A landscape with many valleys, sampled at points; each row gives a point and its height.
From any point a ball rolls to the lowest of the 2 points nearest to it. It stops when none of these is lower. Distance is the straight distance between rows; heights are no part of it.
(1913): [  7 -14  35   4   6   8 -11 -27  -9  -8   6 -13  12 -18  -7 -16 -14 -18
 -12   5 -20 -11  -6]  (h 353)
(1993): [  4 -21  -6  -8 -14  -2 -30  -5   0  25   2  23 -21 -17 -15  -7   8  19
  18 -26   4   3   4]  (h 188)
(1370): [-19  11  12  20 -15  -5   3  30  -8 -19 -20   0  25   9   6 -26   8 -17
   2   8  36 -29  -8]  (h 567)
(1684): [-10  32   4  18  -4  21  -5  24  -7 -14 -24  27  17  14  -1 -33  13 -13
   7  12  21   0  -3]  (h 253)
(488): [ 10  15  -1 -23  -6 -21  46 -26  29   6  -5 -48   3   1  -7  18  -2   0
 -28  -8  16   2  -5]  (h 485)
(1796): [  3 -19   6   4  -2  14 -12  -5 -22  30 -16  16  20 -32  -1  -9   0 -19
  10 -11  -9 -10  24]  (h 768)
(38): [-14  -1   9   9  -1  -9  -6  12   3 -27  36  -3 -28  26   9   4   9   8
 -13  18 -18   9 -20]  (h 379)
(1138): [  2   9 -17 -12  -4  11 -33 -14  18   0  -8  38  -3  -6 -17 -34  17  25
  11 -22   4 -16 -12]  (h 175)
(459): [  0   0  -5   1  21  18   6  -9  -9  19  17   3 -12  12   9  31  -6  -7
   6  16 -41  23  29]  (h 408)
(360): [  8 -17   9  -3   4   9 -12 -16 -22  29  -9   6   6 -30  -1   2 -13 -10
   8 -10 -23  -2  27]  (h 753)
(1600): [ 19 -14  14  -4  -2  21 -21   4 -25   4  -4  23  -8 -28  10  -5 -20 -20
  20  -5 -24  22  17]  (h 268)
(724): [-11  -4  -8 -13   1 -29  35 -14  18   8  14 -35  -6  10 -11  32  -9  25
 -17   1  -7 -18  -6]  (h 660)
(1017): [ -6   0 -13 -15  -5 -15  29 -22  14  24  12 -15 -18   4   8  49 -31  20
  -4 -13   2  -2  11]  (h 185)
(891): [ 17  26   8 -17 -14 -28  51  -4  25 -14 -31 -44  18  -8  -9  -5   1 -18
 -20 -16  47   3  -6]  (h 514)
(146): [ -3  12 -16  10 -13  -2  -9  36 -12  -9  -1  16  -6  11  26   7 -17  14
  12  -6  27  10   7]  (h 290)
(1972): [-26  22 -14 -13  25 -11  29 -22   2 -17  22 -33   8  21  27  31  20 -20
 -39  38 -15  -5  -8]  (h 444)
(612): [ -4  32 -29  11   2 -17  41  30   6 -14 -10  -7  17  16  20  30   1  11
  15  11  15  -4  12]  (h 170)
(1130): [  3   5   2   5  38  22   3   0 -10  -8   5  -9   9   6  23  13 -11 -36
 -12  29 -32  19  23]  (h 288)
(1999): [ -9   1  16   9  25   7  -8   3  -2 -23  17 -12  -6  23  -8 -11  15 -15
 -10  26 -33  12 -15]  (h 602)
(1974): [ 19 -12   9  -8  -6  17 -42  -8   7 -23  -1  30 -20 -17 -17 -33  19  -1
  20  -9 -11   7 -23]  (h 265)
(457): [-13   0  13  12 -19 -11   1  16  -3 -19 -20  -8  24  -5  10 -22  -5 -17
  -5  -1  49 -30 -13]  (h 557)
(1504): [ 14  21  -1 -22  -9 -29  46 -12  32 -13 -10 -45   9  -9 -10  10  -5  -5
 -18 -20  37   1 -11]  (h 500)
(165): [-14   6 -10  -2 -12 -33  32  22  21 -21 -16 -12  16  -9  -1   1  -5   7
  11 -12  44 -32  -5]  (h 381)
(473): [ -5 -16  26   1  -8  -6  -7 -22   0   0  21 -16  -8   0   1   6 -22   3
 -20  -6  -4 -10 -10]  (h 365)
(679): [ 32  21  17 -14 -13  16   1  -6 -12  12   7 -30  -8   2  27  14 -27 -23
 -39   4  14  52   4]  (h 445)
(1463): [ -7  25 -27   7   9 -14  37  29   9 -13 -15  -3  12  18   2  10  11  10
  16   5   5  -6  11]  (h 196)
(278): [  0 -33   9  14 -20  -3 -29  11   1  -2  -3   8   8 -21 -11 -28  29  -9
   6 -12  30 -26 -13]  (h 462)
(2007): [ -1  31 -32  -4  21  20  -9  -8  19   8  -1  33 -13  15   4  -5   2  21
   9 -15 -22   8   7]  (h 300)
(1140): [ -4   4 -19   3 -11 -15   1  28   1  -7  -3  12 -19   6  17   5 -13  21
  17 -15  33   4   4]  (h 247)
(1276): [-11  17 -16   1   8 -13  13   4   5  -9  20 -16 -13  16  31  30  -5   8
 -17  24  -7   1   2]  (h 375)
(386): [  2  -4   1   0 -11  -2 -26   8  10 -12  19  19 -40  15  -2  -6   1  21
   7  -5  -9  16 -15]  (h 324)
(419): [-11  11  -4  14  32   8  -4  13   2 -29  12  -8  -5  32   9 -15  28 -18
 -10  29 -22  18  -6]  (h 606)
(1496): [  2 -38  15   6 -10  -6 -30 -16  -8  14   5  -3  -2 -26 -18 -12   7  -3
   9 -15   0 -13  -2]  (h 211)
(252): [  7  19 -27  -5  20  16  -5  -6  13  22  -2  22 -19  18  -2   6   3  19
  12  -8 -26  22  20]  (h 293)
(937): [-14 -37  14   5 -17 -25 -21 -11   6  -5  27 -11 -19   8 -22  -3   1  20
  -5 -12  21 -18 -30]  (h 515)
(1209): [  0   4   4  -1  -6   1 -16   9  -6 -17  37  -4 -20   5  39  33 -32   3
 -16  17  -8  17   0]  (h 429)
(178): [ -5 -32  -7 -19 -11 -20  -1 -37  11  26  11  -4 -17 -21  -5  16 -30   6
   2 -33  40 -16  -7]  (h 277)
(1725): [ -2  39 -29  12   7   8  14  37 -10  -8  -7  13  18  25  34  26  -2   0
   9  27  18  15  18]  (h 61)
(1860): [  8 -32 -10   5  10   7 -10 -18 -11  35 -16  -2  27 -18 -52 -17  34   9
  10   1 -16  -6  10]  (h 312)
(1584): [ -5   9 -22  -1   2 -16  35  17   4   9 -22  -2  10  -5   0  17  -7   8
  22 -10   6 -11  23]  (h 304)
(164): [ -6 -25  20  15 -19   2 -23   5  -2 -11 -13  -2  28 -25  -5 -33  23 -25
  -5  -2  34 -32 -16]  (h 417)
(976): [  2  -2   9  -3  11  21  -9  -2 -16 -13  28   4 -13   9  26  30 -20 -19
  -9  36 -40  30   9]  (h 416)
(228): [  2  11  13  -8  -7  -6   5 -20   6  -5  19 -26 -14   6  22   9 -24  -7
 -39   3   6   5 -12]  (h 388)
(1692): [ 14  -3   3   4  -2  18 -23  17 -20  -4  -4  29  -7 -12  12 -15 -14  -8
  15  -3 -12  22  10]  (h 176)
(1170): [  5 -19 -19  -2  15   5   8 -14  -7  39 -24   3  30 -13 -44  -9  26   6
  17  -4 -18 -11  24]  (h 323)
(21): [  1  33 -43   4  10  -4  22  24   6   6  -8  15  -5  24  20  26  14  15
  20   5  -3  19  20]  (h 229)
(1015): [-15  21  -7  20  19  -8  22  26   4 -22 -21 -14  27  30 -15 -26  29  -6
  -1  18   8 -22 -10]  (h 630)
(52): [  8  32   3 -24   2  -8  45 -31   6   8   5 -40  -3  19  11  25  21 -21
 -50  23  -5  17  -5]  (h 463)
(70): [  4  -6  13  11  -9   6 -38   7   5 -27  -5  18   1  -5 -14 -45  34  -5
  10  -4  11  -8 -24]  (h 215)
(1938): [-12   0   2  16  -8 -11   0  24  -2 -16 -10  -4   6   8   4 -26   8  -1
   3   2  21 -18  -5]  (h 574)
(1753): [-27  32   6  10 -11   5  29  33  -8  -6 -36  14  24  -8 -10  -9  11  -5
  20  22  47 -23  -4]  (h 605)
(1708): [ -3  24 -37   4  22  -4  16  10   7   6   4  -2 -11  28  17  23  18   9
   6  22 -18  20  19]  (h 262)
(1339): [  8  13  -6   4  39  29  -4  -1  -1  -5  -8  22  -2  14  -3 -13  10 -20
  10   8 -30  26  11]  (h 232)
(1825): [ -6  12  -4  10  -6  -1  -5  27 -12  -3  -7  10   1   6  21  -8 -10   1
   7  -1  11   2   7]  (h 327)
(364): [ 11 -21  20   0   1  10 -17  -5 -20   5  15  16 -16 -17   0   5 -24  -7
  13   3 -34  18   9]  (h 351)
(760): [  3 -34  17  -3   2   9 -18 -31 -17  36   1   0  10 -31 -19   9  -5   1
  10 -13 -26  -5  20]  (h 732)
(2038): [ -4 -22  16   7  -7  -9 -12  -7  -2   7  22  -9 -18   1  -2   7 -14  15
  -2  -5  -8  -4  -7]  (h 352)
(1207): [-15  19  -9  14  11  -9  26  21  -2  -9 -27 -15  32  15 -11 -14  15 -10
   4   9  11 -25   0]  (h 627)
(858): [  5   3  -9 -18  -8 -22  18 -22  15  11  -1 -22 -15 -11  11  18 -30   7
  -7 -23  28  -5   6]  (h 181)
(680): [  6 -12  13   3  19  20 -12 -18  -5  10   6  13 -11   8 -29  -1   7   6
  10   4 -46  19   5]  (h 242)
(1109): [ -2  18   7   6   0  26  -6  16 -29   0 -19   9  43 -15  26  -8 -30 -30
  -4  13  12  10  20]  (h 387)
(1617): [ 12 -21  23  -5   0  22 -15  -9 -13  -7  22  18 -29   5  -8   9 -11  -2
  14   6 -45  22  -3]  (h 396)
(191): [  6   1  -6   0 -17   4 -27  33 -17  -8   8  24 -15  -8  29   2 -30   8
  13 -11  22  20   8]  (h 360)
(1914): [  0 -29  40 -12 -12  12   3 -49  -2   9  24 -11   6  10 -14  19 -15   8
 -23  -8 -28  -6 -14]  (h 678)
(1596): [ -9 -14   0   2  11   0  -4 -15   7  -1  17  -3  -8  28 -43  -9  27  30
 -12  10 -23   4 -25]  (h 594)
(443): [  7   7  -8   1  13  19 -19  13 -20 -13  20   7 -12   1  29  27 -21 -13
   0  26 -28  36  16]  (h 380)
(772): [ 19  -2  34  -5   2  12  -5 -40  -4  19  -6 -32  16 -19 -10 -22  -9 -25
 -28  -3 -10   2  -2]  (h 391)
(113): [ -1  -3   6   1  24  17  -2  -6  -6   0  21   5 -16  18   9  24  -3 -14
   1  23 -46  26  11]  (h 428)
(1659): [ 15 -15  15   6  14  17 -28  -8  -8 -14  -7  12   8  -8 -27 -40  26 -18
  16   4 -26   5  -7]  (h 310)
(1900): [-11 -17  11   4  -8  -9 -17   0   3  -4  30   2 -32  17  -1   8  -7  17
   0  -8  -9   4 -16]  (h 340)
(498): [-11   6  -4  16  15 -20  11  19   5 -17 -11 -18  16  26 -29 -31  33   7
  -6  11   1 -21 -20]  (h 632)
(1354): [-18  -4  -9   4 -21 -28  13  24  10 -17 -16   3   6  -2  -6 -10   9   4
  17 -15  51 -26  -9]  (h 350)
(1652): [ 14  10  -5   4  -2  17 -24  21 -13 -11   8  30 -19   1  20   2 -18   4
  14   2 -15  35   7]  (h 248)
(1590): [ -6  -6  18  11  23   6  -5  -1   5 -25  23 -10 -12  34 -24 -12  29   1
 -12  20 -34   9 -25]  (h 599)
(1404): [ 12 -15  44 -13   0  20  10 -53  -6  16  17 -17  11   1 -13  11 -11  -8
 -32  -2 -36   8  -2]  (h 685)
(996): [-11   5 -20   9   9 -29  23  20  22 -19 -11 -19  13  25 -32 -17  30  20
   6   4  12 -20 -18]  (h 635)
(215): [  3 -23 -13  -5  10  -3   7 -18  -8  42 -12  -5  17 -18 -36   7   9  14
  13  -9 -23 -12  21]  (h 335)
(1859): [ 12 -29  23   0 -12  10 -28 -11 -11   2  -6  -1  16 -44   6 -19  -6 -26
  -4 -13   7 -17  -1]  (h 349)
(1291): [-12  22  11  -5 -23  -1  34   7  11 -11 -38  -4  38 -27   3  -7  -7 -21
  -1  -1  68 -36  -7]  (h 565)
(813): [ 14  25   7 -18   3 -10  40 -24  14  10  -7 -45  -4   9  10  13   0 -11
 -39   3   3  11  -5]  (h 473)
(888): [ -4  44 -36   4   8  11  30  23   6   4 -26  29   4  24   8  14  13  14
  21   3  11   4  13]  (h 193)
(1650): [ 13 -11  20  -8 -12   9 -25 -12 -14   2  -3   4   9 -37  19  -9 -28 -25
  -7 -13  10  -3   5]  (h 395)
(1932): [ 33   9  30 -11  -3  10  12 -28 -12  26 -17 -40   8 -16  -1 -13  -5 -35
 -30  -1   1  29  10]  (h 423)
(780): [  5  15 -17   7  19  21 -10  16  -9   1  10  14 -11  14  24  16  -3 -10
   9  17 -28  36  23]  (h 341)
(990): [  3 -18 -15 -14   6  -8  16 -22  -8  48 -12  -8  10 -27 -17  21 -14  13
  11 -16 -11 -18  33]  (h 302)
(827): [-14  34 -24  -7  20 -23  30  -4   6 -26  14 -34  13  20  36  24  19 -11
 -28  39   0  -4  -2]  (h 433)
(621): [-14  -6 -20  -1 -23 -23  -1  20  16  -6  -7  22 -10   4  -5 -12  12  14
  24 -27  55 -18 -14]  (h 309)
(1217): [ -4 -11  16   3  -1   7  -6  -7  -1  -5  32  10 -24  23  -5  21   6   9
  -3  10 -39  15  -7]  (h 427)
(820): [  8 -25   0  -2 -18  24 -33   1   9  14 -14  44  11 -32 -10 -25  43  -6
  12 -22  18 -11 -16]  (h 374)
(871): [ -6 -11 -15  -8 -16  -6  17  11  -4  24 -34  19  21 -26 -14   5  16   2
  24 -17  24 -25  19]  (h 337)
(1280): [-17  -6   4  13   2 -24  -2   7   5 -14   8 -30  -2  16  -7 -10   4  10
 -16   6   4 -20 -21]  (h 583)
(931): [  2 -34   9   9  14   2 -10 -28 -15  22  -2 -14  23 -15 -44 -16  18   2
   5   2 -21 -10   5]  (h 292)
(656): [ 16 -19  14   5 -16  15 -43   6   2 -17  -5  27  -5 -23 -11 -39  25 -11
  18  -7   3   0 -24]  (h 243)
(1881): [-17 -22  -3   2   2 -33  16  -2  14  -8  21 -25   3  24 -37   5  20  36
 -20   8  -3 -18 -30]  (h 589)
(655): [  5  -8  21   5  -5   1 -22   9  -1 -40  21   4 -30   9  -2 -19   2  -2
   0  12 -20  15 -31]  (h 306)
(567): [-10   1   8  18   3 -15  -7  23   1 -26   6 -18   7  16   8 -24   6  -3
 -14  12   7 -12 -17]  (h 580)
(1166): [  6   6  -2 -11  -7  15 -38  -1  18 -15  -6  48 -11  -7  -1 -39  13  12
  13 -19  11  -4 -13]  (h 164)
(53): [  0  12 -24  -5  -2 -11  -5   9  17  -2  -9  12 -16  18 -13 -18  18  31
  10 -14   9  -5  -9]  (h 315)
(1357): [ 22  -2  17   0  11  18 -27  -9   0 -30   2  23 -19  -2 -15 -31   8  -5
  15   4 -28   9 -27]  (h 281)
(1132): [  1  -3 -11   3  30  15  12  -8 -14  37   0   3  -3  -3  -5  20  -5  -4
  13   2 -40  16  31]  (h 378)
(1156): [ -5  -9  18  17 -14   1 -28  23  -1 -24 -13  10  14  -2  -6 -45  26 -16
   8   1  23 -17 -19]  (h 179)
(65): [  1  28  -1   8   8  23  13  23 -26   2 -22   6  39   1  26   4 -26 -23
   0  13  17   0  18]  (h 359)
(2027): [ -5  28  -7 -14  12 -10  34 -24   7  -4  12 -38   4  15  21  29   4 -13
 -42  23  -8  -4  -5]  (h 453)
(1409): [-12 -20  15   4   4  -3   6 -15  -1   7  24 -15  -5  24 -23  16   5  17
 -18  11 -32  -8 -11]  (h 670)
(1176): [ -7  10  14  15 -18  14 -17  24  -2 -14 -21  29  15   2  -8 -39  25 -17
   9   6  30 -11 -16]  (h 220)
(759): [ 13  -4  18  -5 -10  15 -26   7 -26 -11  -5   7  17 -29  27 -15 -33 -26
  -4  -1   7   5  13]  (h 432)
(539): [  8  14   6   2  24  16   5 -10 -11   1  -2 -19  16  -6  25   2 -26 -29
 -19  12 -20  10  16]  (h 316)
(1186): [ -2 -36   6 -15 -14 -10 -13 -39   3  36   9  -2 -12 -26  -8  21 -24   4
   1 -31  20 -15   6]  (h 326)
(100): [ 11  -7  14  -4   2  16 -13 -11   5  -9  23  26 -35  14  -9   5  -3  13
  12   6 -41  26 -12]  (h 413)
(132): [  6  13  15  -6  -2   2 -12  -8   0 -14  16 -18  -4  -2  27   0 -37 -10
 -31   3  12  11  -8]  (h 401)
(627): [  2 -27  15   4  19  15  -9 -21 -15  21   4  -3   6  -2 -39  -4  13  -5
  10   1 -39   7   6]  (h 266)
(670): [  5  16  -9 -10  39  33 -17 -17  15 -11  -3  27 -10  18 -11 -17   6  -6
   8   1 -42  16  -2]  (h 217)
(792): [ 13 -46  13   7 -11  11 -30  -9 -10  15  -6   4  19 -40 -12 -20  19 -18
   6  -8   5 -18  -3]  (h 284)
(683): [-11   8 -13   3   0 -30  28  11  17 -20 -10 -22   9   6   9   5  -3  12
   1  -5  21 -20  -2]  (h 400)
(1469): [-12  28 -24  -3  11 -27  36  10  14 -23   7 -32   9  14  27  30   5   3
  -9  21   3 -10   3]  (h 420)
(161): [  4 -28   8   0 -17   0 -32  -5  -7  12   1  18 -14 -25  -7 -11   4   1
  23 -19   3   0   4]  (h 141)
(728): [  3  17 -14   1   3   7 -27   3  20 -17   8  20 -25  22   4 -19   6  21
   2  -9  -6   7 -14]  (h 311)
(1418): [ -8  -3 -19 -10   1 -31  36  -3  20   1   0 -27   7  -6 -22  26  -5  22
   1  -9   3 -24   7]  (h 654)
(1319): [ -1  13 -21   6  -2  -9   4  19   6   4  -6   3  -9  15   0 -14  11  18
  10  -7   0  -2  -2]  (h 325)
(335): [ -6  45 -25   8   5  11  33  37 -11   9 -24  24  16  16  18  21  -1   4
  20  15  18  10  19]  (h 142)
(27): [-16 -14  -2  -2  -4 -20  11  -8   7  10  20 -16 -12  18 -14  25  -1  26
  -9   3 -12 -11  -8]  (h 666)
(1129): [  0   1 -17   0  23   5  21   0  -9  28 -13  -9  13  -1   3  15 -10  -5
   9   5 -25  -1  32]  (h 354)
(872): [-20 -16  -1   5  -1 -33   3   6  10 -12  19 -24 -14  21 -15   3   8  28
 -12   3   8 -15 -28]  (h 585)
(293): [ -8   5  -9  12   2 -11  -2  19  -1  -4   2  -3 -12  16  12  -2   1  10
   3   5   0   3   3]  (h 339)
(2035): [  8  -4  28  -9  -6  -5   2 -32   7   6  10 -28  -8  -1   3   3 -18   1
 -35  -7   4   1 -14]  (h 377)
(515): [  3 -16  30  12   5   2 -18  -8 -12 -16  15 -10  -3  -7   1 -11  -8 -13
  -6   7 -24   5 -10]  (h 334)
(153): [  8  27  -1   6  19  16  16   1 -16   2 -20 -14  33  -3  27   4 -27 -29
 -19  12   1   3  22]  (h 336)
(1031): [  7 -14 -10 -11  -8   4 -36 -12  12  10  -1  33 -17 -14 -19 -24  21  21
  17 -26   3  -2 -10]  (h 184)
(377): [ -8  14 -16  11   9  -9  -3  20   2 -11  19  -5 -19  25  25  15   8   9
  -5  18  -9  15  -4]  (h 356)
(617): [  8 -36   8   8 -16  18 -28   3  -7  14 -12  23  16 -37 -13 -22  34 -15
  10 -18   8 -11  -5]  (h 338)
(802): [ -4  -2 -15   0   5 -13  24   3  -5  22 -15 -11   8  -8  -3  14 -12   7
  12  -1  -9 -13  18]  (h 330)
(1776): [-13  14  -8   9   6  -9  -5  10  13 -16  26  -1 -24  35  10   2  22   8
  -7  21 -13  17 -14]  (h 370)
(1644): [ 22  16  21 -14 -11  12 -11 -10  -5 -11  15 -22 -10  -7  29   5 -38 -16
 -39   5  11  33  -7]  (h 419)
(1591): [ -1  -1 -13 -15   2  -3  26 -24   2  35  10 -15 -11  -1   4  49 -21  15
  -9  -2 -23  -2  23]  (h 206)
(415): [ -2  18   6 -15 -14  -9  18 -23  10   0  24 -28 -14  17  31  26 -13   3
 -39   5   9   8 -16]  (h 397)
(1456): [  4   6  -2   6  44  19   1   7 -10  -9   1   3   4  20   7   0   5 -30
   0  21 -29  29  25]  (h 258)
(898): [ -2  22 -31 -10   7   1 -16  -6  30  -5  -5  25 -12  15  -6 -17   7  40
   8 -18   1 -17 -14]  (h 308)
(1957): [  1   2  12  -6  -7  13  -9 -11  -4   1  29  -6 -17   1  32  30 -32   0
 -20  11 -19  14   5]  (h 425)
(563): [  1 -14  35   6  -3  -4 -22   3  -9 -37  19  -9 -10  -3   3 -17  -9 -13
  -5  17 -19   0 -25]  (h 319)
(1216): [  7   8  18   0 -10  27 -18  16 -30 -11 -17  16  32 -25  26 -12 -32 -34
  -5   8  11   6   9]  (h 415)
(672): [-10 -17 -19 -15 -24  -7  12  16  10  24 -25  33  11 -25 -15   1  26   6
  29 -25  46 -23  -1]  (h 404)
(634): [  6  32   2 -11 -15 -15  40  -1  17 -18 -30 -25  25  -7   7  -8  -9 -16
 -16 -13  51 -13  -5]  (h 530)
(110): [  0  28 -25   5  -1  -8  23  36  -3 -17  -7   2  12  16  33  22  -6   9
   6  15  26  -3   9]  (h 129)
(1075): [ -3  -7  -3   4  -8  -2 -13  11  -7  12  18  14 -31   0  26  26 -28  16
   9 -11   3  20  12]  (h 469)
(266): [  9 -26  25  16  -2   5 -31  -2 -11 -18  -2  -2  13 -16 -22 -38  21 -19
  14   3 -14 -10 -15]  (h 332)
(1640): [ -6  28 -23   1   0  -3  44  27   1  11 -32  19  20  -7   1  24  -1  14
  30  -5  13  -4  28]  (h 264)
(422): [  4 -11 -10 -17 -13 -31  19 -28  21   8   8 -14  -9 -15  -4  20 -31   8
   2 -33  42 -17  -7]  (h 226)
(1106): [ -5   3   3   1  -8   1 -18  13  -6 -29  45   3 -31  21  36  29 -12   1
 -13  28 -16  24 -13]  (h 406)
(1074): [-12   2 -26  -3   8 -35  38  15  23 -14  -6 -21  11  10 -31   7  22  29
   7   2   2 -17  -4]  (h 638)
(1569): [ 11  -8  22   6   8  12 -25   4   0 -31  11   6 -13   9 -18 -29  13  -9
   7  10 -27  16 -24]  (h 294)
(1411): [  5 -40 -11  -3 -22  10 -24  11  10  22 -19  36   9 -33  -9 -14  44  -6
  12 -29  34 -16 -13]  (h 398)
(1947): [ 10  17 -24   3   4  21 -14  19 -13   8  -1  30 -11   8  23  12 -12   6
  12   5 -14  31  22]  (h 301)
(366): [ -6   0 -25  -3  12  -8  23  -9  -5  35   7  -6 -17   9   0  41  -7  14
   8   3 -29   6  24]  (h 244)
(1173): [-12  37 -23   1  -1  -9  45  30  13  -4 -27  14  17   5 -15  10  19  14
  27  -9  10 -13  15]  (h 223)
(815): [  7 -18  24   1   8   3  -6 -35  -9  15  -3 -30  22 -18 -15 -16  -7 -13
 -17  -2 -13 -16  -1]  (h 373)
(1133): [ -8  15   2   6 -19  14 -14  31 -16  -2 -16  32  10   0  18 -13  -9  -3
  11   3  33   6   4]  (h 314)
(911): [  5  13   2   2 -13  25 -22  26 -17  -5 -12  44   4  -7  15 -21  -8  -8
  17  -2  14  18   9]  (h 256)
(1514): [ -2 -16  17  11   5   2 -18  -8   3 -14  22  -6 -12  19 -36 -20  25  15
  -6  10 -18   4 -26]  (h 597)
(347): [ -4  16  11   0 -19 -11  21   3   5 -12 -28 -15  27 -12  11 -15 -19 -13
 -10  -7  53 -28  -4]  (h 543)
(579): [ -3  -4 -22  -7   2 -33  42   3  23  -1  -8 -26  25 -12 -35  19   1  19
  15 -14   2 -22  17]  (h 648)
(1485): [  5 -17 -20  -8   0  -6   6  -6 -11  47 -10  11  -7 -25  -1  17 -10  14
  20 -26 -10  -2  35]  (h 257)
(1164): [ -6   9 -15   3 -17 -16  -1  23  10  -9 -10  22 -17  14   7 -14   3  19
  19 -21  37  -5  -5]  (h 279)
(1534): [ 10   6  -3  -2  26  23 -14 -17   9   1   8  14 -16  15 -20 -14  16   5
   5   1 -39  18   2]  (h 227)
(632): [  8 -11  18  -4  -1  10 -11 -11 -11   3  20   0 -14  -8  14  22 -35  -6
  -5   3 -27  13   7]  (h 399)
(1604): [ -1 -37 -19   0 -20  -2  -4  13   8  25 -21  26  10 -30 -16  -3  34   1
  19 -25  41 -28  -8]  (h 431)
(929): [  6  11  -7  -5   3  -1  10  -8   1  11   8 -19  -5  -5  30  24 -33   0
 -20   0  -1   8  13]  (h 498)
(1240): [  2 -28  25  16  -7  10 -28   0 -10 -11 -10  -5  33 -30 -15 -37  21 -34
  -2   2   5 -24 -13]  (h 369)
(1163): [ -3 -34   4  14 -19 -13 -36   6  10 -13   7   7  -8 -13 -15 -30  25   0
  11 -21  37 -20 -24]  (h 487)
(445): [ 17  -3  10  -5  29  28 -19 -20   4 -19  -9  26  -3   1 -28 -35  19 -12
  13   0 -32   9 -16]  (h 295)
(875): [ 15 -19  41 -11  -7  22  -2 -58 -10  29   6 -17   9 -18 -15   8 -16 -11
 -20 -11 -27   3   3]  (h 693)
(557): [  1  -1  -1   2 -17   1 -36  13  11 -17  -1  33 -22  -4   5 -26   7  10
  15 -17  27   6 -14]  (h 135)
(1453): [ 29  -1  34 -11 -12   9  -3 -39  -4  27 -15 -34   6 -21  -6 -19  -2 -30
 -24 -14   9  15   2]  (h 407)
(940): [ -9  37  -9   7  -7  22   1  30  -9  -1 -27  36   6   7   8 -18   5  -3
  14   2  25   6   1]  (h 280)
(797): [-11 -32   7  11 -18 -28 -25   4   6 -14  13   0 -14   3 -12 -22   9   8
   4 -15  38 -16 -25]  (h 502)
(500): [ -6 -12 -10 -14  -5 -20  13 -13   5  19   9 -10 -20  -7  12  34 -32  22
   4 -27  22  -5   8]  (h 123)
(1649): [  2  -6 -14  -4  -7   2   5   5 -15  38 -24  26   8 -22  -1   0   2   2
  22 -19  -2  -2  29]  (h 202)
(762): [ -9  16 -12 -10  -3 -19  24  -8  16  -5  17 -29 -13  11  29  37 -14  14
 -24  10   8  -4  -5]  (h 389)
(1059): [-10  -7  16   1  -8   0 -11   1  -2 -23  41   7 -29  24  20  25   4   2
 -12  23 -27  14 -16]  (h 390)
(599): [-20  23   3  14  -2   0  30  21  -9   0 -39   2  37  -2  -8 -13  12 -19
  12  15  27 -26   7]  (h 619)
(221): [ 29  17  21 -11  -4  14  13 -23  -8  22  -7 -33  -1  -4  13   1 -18 -22
 -35   1   5  37  11]  (h 442)
(1832): [-25  26   8   6 -21  -2  32  22  -3 -11 -37   5  33 -21  -3  -6  -3 -19
  10  12  57 -34  -6]  (h 587)
(769): [  6 -12  -5  -4 -16   1 -27  14 -13   5  13  28 -31 -15  16   8 -25   7
  19 -14  10  22  14]  (h 424)
(1122): [ -8 -22  -3   3   2 -22   7 -11   9   1  15 -15  -2  26 -53  -3  27  39
 -12   9 -10  -7 -23]  (h 591)
(2013): [ -7  -3  -7  -6 -12   3  16  13 -14  30 -32  20  19 -29  10   1  -6  -8
  16 -12  19 -13  26]  (h 267)
(2025): [  6   5 -29  -4  11   3  11  -7   3  36   0  11 -17  10  -8  26   0  20
  21  -5 -29  18  28]  (h 274)
(1897): [ -3  -3 -26  -3  11 -27  44   9  15   0 -17 -19  27  -2 -47   9  15  20
   8  -2  -7 -21  10]  (h 643)
(1359): [ -8  13 -24   1   6 -25  27  16  10  -8   4 -25  -1  13  19  19  -2  13
   0   7   7 -15   2]  (h 409)
(1326): [ 13 -30  30 -13  -4  18 -11 -48 -13  33   9  -6   5 -30 -14  14 -22  -5
  -8 -11 -32  -3  14]  (h 708)
(1702): [ -7 -34  26  -5  -4   1   5 -35  -2  12  28 -10  10  18 -26  19  -2  20
 -22  -2 -32 -13 -12]  (h 674)
(900): [-11  18  -5  10  27   0  -7  19  -6 -34  20  -6  -2  28  23   2  15 -25
 -16  39 -16  24  -5]  (h 611)
(2014): [  0  -1  -5  -2  -3  -3  -4   3  -8  13  11  -3 -17  -3  28  27 -34  12
  -2  -1   2   8  16]  (h 499)
(413): [  7  21  -5 -14   1  -7  25 -17  11  12  -6 -32  -2  -1  14  15 -22  -5
 -25   1   5   4   2]  (h 484)
(1843): [  6 -13   8   7 -18   2 -31  12  -6  -2   0  22 -13 -16   4 -20   4   0
  16 -13   9   6   0]  (h 67)
(235): [ -2  30 -31  -6  14  14 -19  -5  29 -11  10  31 -24  22   3 -13   5  31
   7  -6 -18  -2  -8]  (h 305)

Call two points neighbours if one is among the 2 nearest of the other. Go from one point of each pair to the other, from neighbour to neighbour, staying as low as possible. Name the highest point that can't be avoided.
(500), (1843) | (1796)
(1843), (1649) | (1604)
(1357), (500) | (1217)
(1140), (500) | (293)
(1649), (670) | (215)
(1357), (1692) | (1133)
